Each row is a point on a tangle of strands that fork and nearly touch. The rows are in no order.
Points whose rows are less than 82.3 apart are linked; no others are. Some points are linked to none.
j428: [-12 -17 -12   2 -24  -7  19   3  10  12  -9 -44 -32 -27   9  -3 -20 -15
  -6   1   2]
j724: [ 11  13 -42 -28 -22 -13  -5   6  41  11  -9  25 -38 -14  11  28   1  -1
  18  23  -2]
j583: [ -3  -1  37  27   6 -14  31  14 -40 -42 -32 -45  28 -38  24  -9  -4 -19
 -29 -11   6]
j143: [-25  10  39  29  22  14  -2  -7 -12 -26   4 -15  -4 -16  38  22  22  15
  -8 -30 -32]
j142: [ -1  41   7  26  -1  19  -7  19  15   8 -33  47  -7  25  22 -11 -17  24
  26  32   0]
j503: [-34   7  69  38  26  -9   5 -23 -46 -48 -14 -16  27   6 -27 -37  -7   6
 -19  10 -27]
j158: [ 15 -10   2 -32  14   0  17 -19 -31   7 -27 -35  35 -37   0   4  -9  -8
 -27 -17  21]
j270: [-52  29  12  22   6  19   9   2  -5  -3  -3 -13  -7  -1  43 -12   7   9
   1 -24 -16]
j895: [ 18  13 -10  54  27   5 -15  -5   9   9  14  33   0  11  33   6 -21  13
  29   1   1]
j412: [ 23  31 -59 -52  -5 -26  15  12  37   9  36  25  -2  18 -42  -6  34  13
   8  33  -2]
j413: [ 13  35 -40 -24  24  -7   4 -40   8   4  38  15   6  24 -53  18   6  14
  -2 -15  13]
j685: [-20  -1   8  52   7 -13 -11  -5 -19  -6  -5  15 -29  29 -11 -29 -10  -2
  35  18 -52]
j348: [-25  12 -25  55 -33  18 -18   4  31 -10   0   8 -10  15  12 -40  -6  16
  36  13 -21]
j311: [ 12  15  11 -25  44  -3   0 -36  23  -1  34  17  16   0 -61  30  26  19
 -21 -16   4]
j416: [ -3  -1 -25   4   2  -1 -24  18   7  55   3  19  -2 -20 -24  -8 -18  -5
  27  12  19]
j592: [  3 -39  65   0  11  18 -26  19 -37 -50  -2 -33  16  -8  -3  -7  37  -7
 -27 -11 -28]
j5: [-20  10   1 -27  15  12   0  18  -1  10  30  23  -1   4  27  17 -21  -9
 -31   6  19]
j887: [ -5  16 -52 -50   0 -25  23   2  26   0  33  -8  -6  13 -63 -20  31   0
 -12  -5   8]
j873: [ -7 -11 -14 -19  12   3  10 -25 -13  -7 -26 -22  -4 -22  13  47 -12 -33
  19 -14 -13]
j200: [ 35  32   5   7 -15  15 -13  21  33   2 -20  52  37  30  15  -7  -7  30
  10  13   9]
j549: [ 24  35 -20  23 -41   7  -8  25  38  35  15  11  -6  -5   8 -23  -9  28
  12  20  21]
j861: [ -3  -5 -40 -53   0  -5   8 -12  -6  17 -17 -31 -21 -28   1  33   4 -28
  23  11   1]
j512: [-27  15  11   9 -22 -10 -10  20 -20   0  18   7 -10  21  29  12 -34  -2
 -25  -2   7]
j892: [  1 -10  50  19  34  20   0 -28  -3  -9   5 -35  12 -14   8  37  25   1
   2 -39   0]
j522: [ 54   7 -17  -6  29 -17  -7  15  37   8  38  43  13  -9   0   9  32  15
   8 -10   2]
j494: [ 30 -44  52 -19 -11   1  11   7 -37  -2  16 -35  21 -13  -9  21  21  -6
 -27  -7  -3]
j298: [-46  29 -34  10 -18  21 -15   3   7  -3 -19 -18 -14  -2  34 -12   2  -5
  32 -13  -4]
j409: [-23 -34  22  30   6   2  28  15 -30  -8 -26 -22  14 -15 -18 -40 -34 -24
  -7  22  -8]
j484: [-30  -8  33  43  18 -43  -1 -11 -40 -14 -31  -2  -3  17 -16 -33  -2  -6
  21  -4 -34]
j129: [-14  -2 -23  38 -33  10 -11 -24  34   3 -16  -6 -41  -1  -4  -6 -24   7
  19  -1 -15]
j156: [-10  18 -26 -63  26   2   9 -14 -12  14  -3 -11   6  -9 -59   8  -3 -17
 -12   8  27]
j425: [-11 -12 -44 -39  -7  -4  26 -15  22  -5  33 -25  -9 -23 -61 -12  -1 -24
 -10   1  -3]
j66: [ 15 -13  23 -30 -22  20   7  -8 -37   7  10 -30  14  13 -21   2  13  -7
 -23 -26   9]
j505: [ -3  -4  64  34  49   8 -19   1 -29 -13 -19   6 -23  26 -12 -29  33  11
   8   9 -24]
j23: [ 46  32 -32 -30  -7 -12   2  35  43  20  22  36   9 -11 -17   6  18   5
  13  13   7]
j7: [ 12 -42  38   4  -6  19  10 -10 -37 -48 -28 -23  19   5   9  -7  11  -6
 -24  -7 -25]
j170: [ 25  -7   6  22 -12 -30  14  10  36   6   0  37 -24  34  30  14  11   6
  10 -12   4]
j47: [-11 -10 -15  -6 -35   7 -36  19  -6  34 -13 -12 -26 -13 -24 -24 -11 -14
  16  16  -1]
j452: [-11   3   4 -30  35 -12  -3  -8 -18  35   0 -16  32 -20   0  10  13   6
 -17 -31  36]
j746: [ -3  -4  24  13  -1 -10 -18  18 -28 -18 -26   1 -10  21  -9  -9  -5 -32
   4 -29  11]
j626: [  5  13 -51 -44 -13 -36  12 -15  24  19  -1  -5 -29  -2 -29  30  13 -11
  21  16   6]
j225: [-38 -24 -23   6 -55   1  -8 -19  17  -1 -21 -30 -33  -5   6   3 -21 -23
  21  24  -4]
j141: [ 29 -15  -8 -35 -12   5  33  -4 -24 -27 -42 -24  24 -27 -14   6 -15 -38
 -18   7  23]
j448: [ 17 -11 -20 -37 -29  10  -7  -2 -20  29   6 -30 -17  -2 -28  -6   3 -11
  -4  -7  -4]
j476: [-27  -2  86  34  38  -2 -16 -11 -26 -36  -6 -24   6   1 -12 -20  33  31
 -13  19 -37]
j509: [-41   9 -22 -14  -4  40 -19   8  -2 -14   4 -11   3 -18   6   3 -10 -26
   6 -26 -17]
j985: [ 15   5 -37  16  -8  10 -10  32  40  -2  16  38  19  24  36  -5 -11 -13
  43  37   9]
j579: [ -2  16 -15 -45 -13   0   9 -10   0 -13 -23 -20  -4 -22 -40   8 -18 -42
  -9  -8  32]
j399: [ -9  33 -50 -39 -38  -6  18   7  30  10  33  17  11  15  22  32  19  -7
  29  12  13]
j177: [-30  -5  33  45  19 -10  24 -15 -54 -36 -28 -19  18   3 -25 -46 -28 -23
   8  27 -23]
j801: [ 41 -48  68   8 -24  -2  25  10 -26 -35  -1 -31  46 -31 -12  18  19   6
 -38  16  19]
j989: [ 10  10  17 -31  14   5  26 -10  15  21   1   4 -13  -5 -15  29  30 -10
  -3 -24   9]
j956: [-23  16 -29 -43  -6  27   0  19  10  19  22  -3 -21  18  13  -3  -9 -15
  -3  30  35]
j569: [  8   5  -2  56   5 -29  -9   6  -9   1  11  17 -34  23  34  -2 -18  14
  25  15 -22]
j487: [ -6 -33 -32   4  20  24 -23  -2  18  14   7  23 -22   7  26 -22 -15  13
   8  11 -21]
j113: [-16   9 -22  -5 -20  14  -2  43  17  14  15  24 -13  20  38 -18  -4  -6
  17  40  14]
j770: [ -7  14 -30 -36  23 -18   2 -12   9  54  17  -4  20 -21 -15  -6   6  21
  -4  -3  28]
j540: [ -8 -48  12 -33  28  31  20 -12  -5  11   3   1   7  -9   0  23   0 -16
  -5   4 -17]
j615: [ 14  23 -40   1 -15  26   3   8  54  41  29  19  -1 -13   3  -4 -21  23
  17  55  27]
j891: [  2   9  40  43   1  -8   7  -4 -15  33   3 -12 -21   5   1 -10  -4  32
 -11 -21  10]
j603: [ 12 -12 -53 -13  24  10 -22  -1  26   1  22  41  15  17  33  -1  -2   1
  27  11   0]
j252: [  1  13  16  24 -37 -18 -16  38 -11   7  26  39 -12  18  21  18 -13  18
 -12  13 -22]
j18: [-17  29   1  49 -17  14 -18  24  11 -20  18  28  -8  18   6 -33  -6   8
   0 -23  -8]
j461: [ 21 -11  17  10  15 -24 -16  12  30  20  33  28  27   3   7   8  35  29
  -3 -32  14]
j478: [  1 -26 -33 -25   1  20  25 -18  15 -10  12 -43 -17 -34 -13 -11 -25 -27
 -17   3   2]
j336: [  6   4  46  -3  37  23 -24  -5 -13 -10 -35   0 -23  12  11   4  23  15
 -13  -9  -7]
j132: [-21 -38  33  18   0  -8  35 -15 -25 -35 -16 -24  11  17  24 -37   2   8
 -31   3 -31]
j207: [ 15  -9  -4  22  44  18 -14 -18  16  17  16  16 -10   4  18 -10  -2  21
  -5  -9   5]
j973: [ 13   7 -37 -20   4 -26 -13 -27   9  -7  30  13   1   4 -15  14  -2  -4
  -8 -38   4]
j164: [ 12  27   0  24 -19 -23   8  11  15  40   3   8 -13   3  28 -12  -5  43
  -5 -15  21]
j728: [-16 -17  59  22   1 -12  12 -11 -24   0  -8 -15  10  23   8  -8   2  23
 -30 -13  -2]
j442: [ 15  18 -19   4 -39  -9  -3  21  24  21  16  41 -19   2  19  38 -25  12
   9  32  -6]
j372: [ 15 -37  78  27 -21 -22  34  14 -35 -59 -25 -30  43  -3   5  -9  30  14
 -37  24   6]
j693: [ -2 -17 -54 -34  10  -6 -22 -15   2 -11   4  14   2  17  18  -2  -6 -14
   5 -20   4]
j810: [ 20  -4   1  17   1 -29 -27   6   0   1  30  24   4   8   4  18  -2   5
 -19 -34   8]
j865: [ -7 -17  21  14   6 -12 -14 -23 -34 -23 -38  -9   3  -8  18  48 -17 -17
   7 -13 -35]
j833: [ 26  22 -11 -13  -9 -19 -23  -7  19  13 -19  51  16  19  17  31  -3  26
  14 -11   8]
j92: [ 40  16  17 -11  26   3 -39  -4  -2  12 -28  33 -14  16   6  24  25  29
   1 -13   7]
j964: [ -5  29 -43 -11   3  -1  -1  -8  40  51  15  -4  -7 -27 -20   1 -12  16
  12  24  38]
j553: [-16 -39  -1 -15 -11  22  -1 -12 -28 -30 -33 -12  26  -8  -6  -8 -18 -23
 -10 -20 -18]
j982: [-23 -10  -2 -11 -28  49   3 -16  -4  -9 -12 -18   6 -14 -32  -6 -16 -30
   3 -20  -9]
j106: [ 38 -30  44  42   0 -13  48  21 -31 -66 -24 -28  37 -19  14 -16  14 -18
 -26   0  24]

A fork is a point with three links, a tip a point with one. Leave the first point through the second and follow the links. Name the first fork or tip that comes.
j626 / j724 | j603
j23 / j412 | j18
j348 / j129 | j973
j985 / j113 | j865
j583 / j106 | j964

Follow the links from the first point to the second, and from the first to the third. Name the last point that the two ways share.
j512 / j685 / j428 | j603
j141 / j801 / j982 | j964
j685 / j18 / j865 | j603
j270 / j372 / j141 | j964

A fork is a point with three links. Follow the links from the first point to the second and name the forks in between, in order.
j207 / j336 | j177
j452 / j982 | j964 j7
j461 / j252 | j973 j603
j311 / j18 | j973
j615 / j892 | j7
j810 / j336 | j973 j603 j177
j142 / j887 | j177 j603 j973
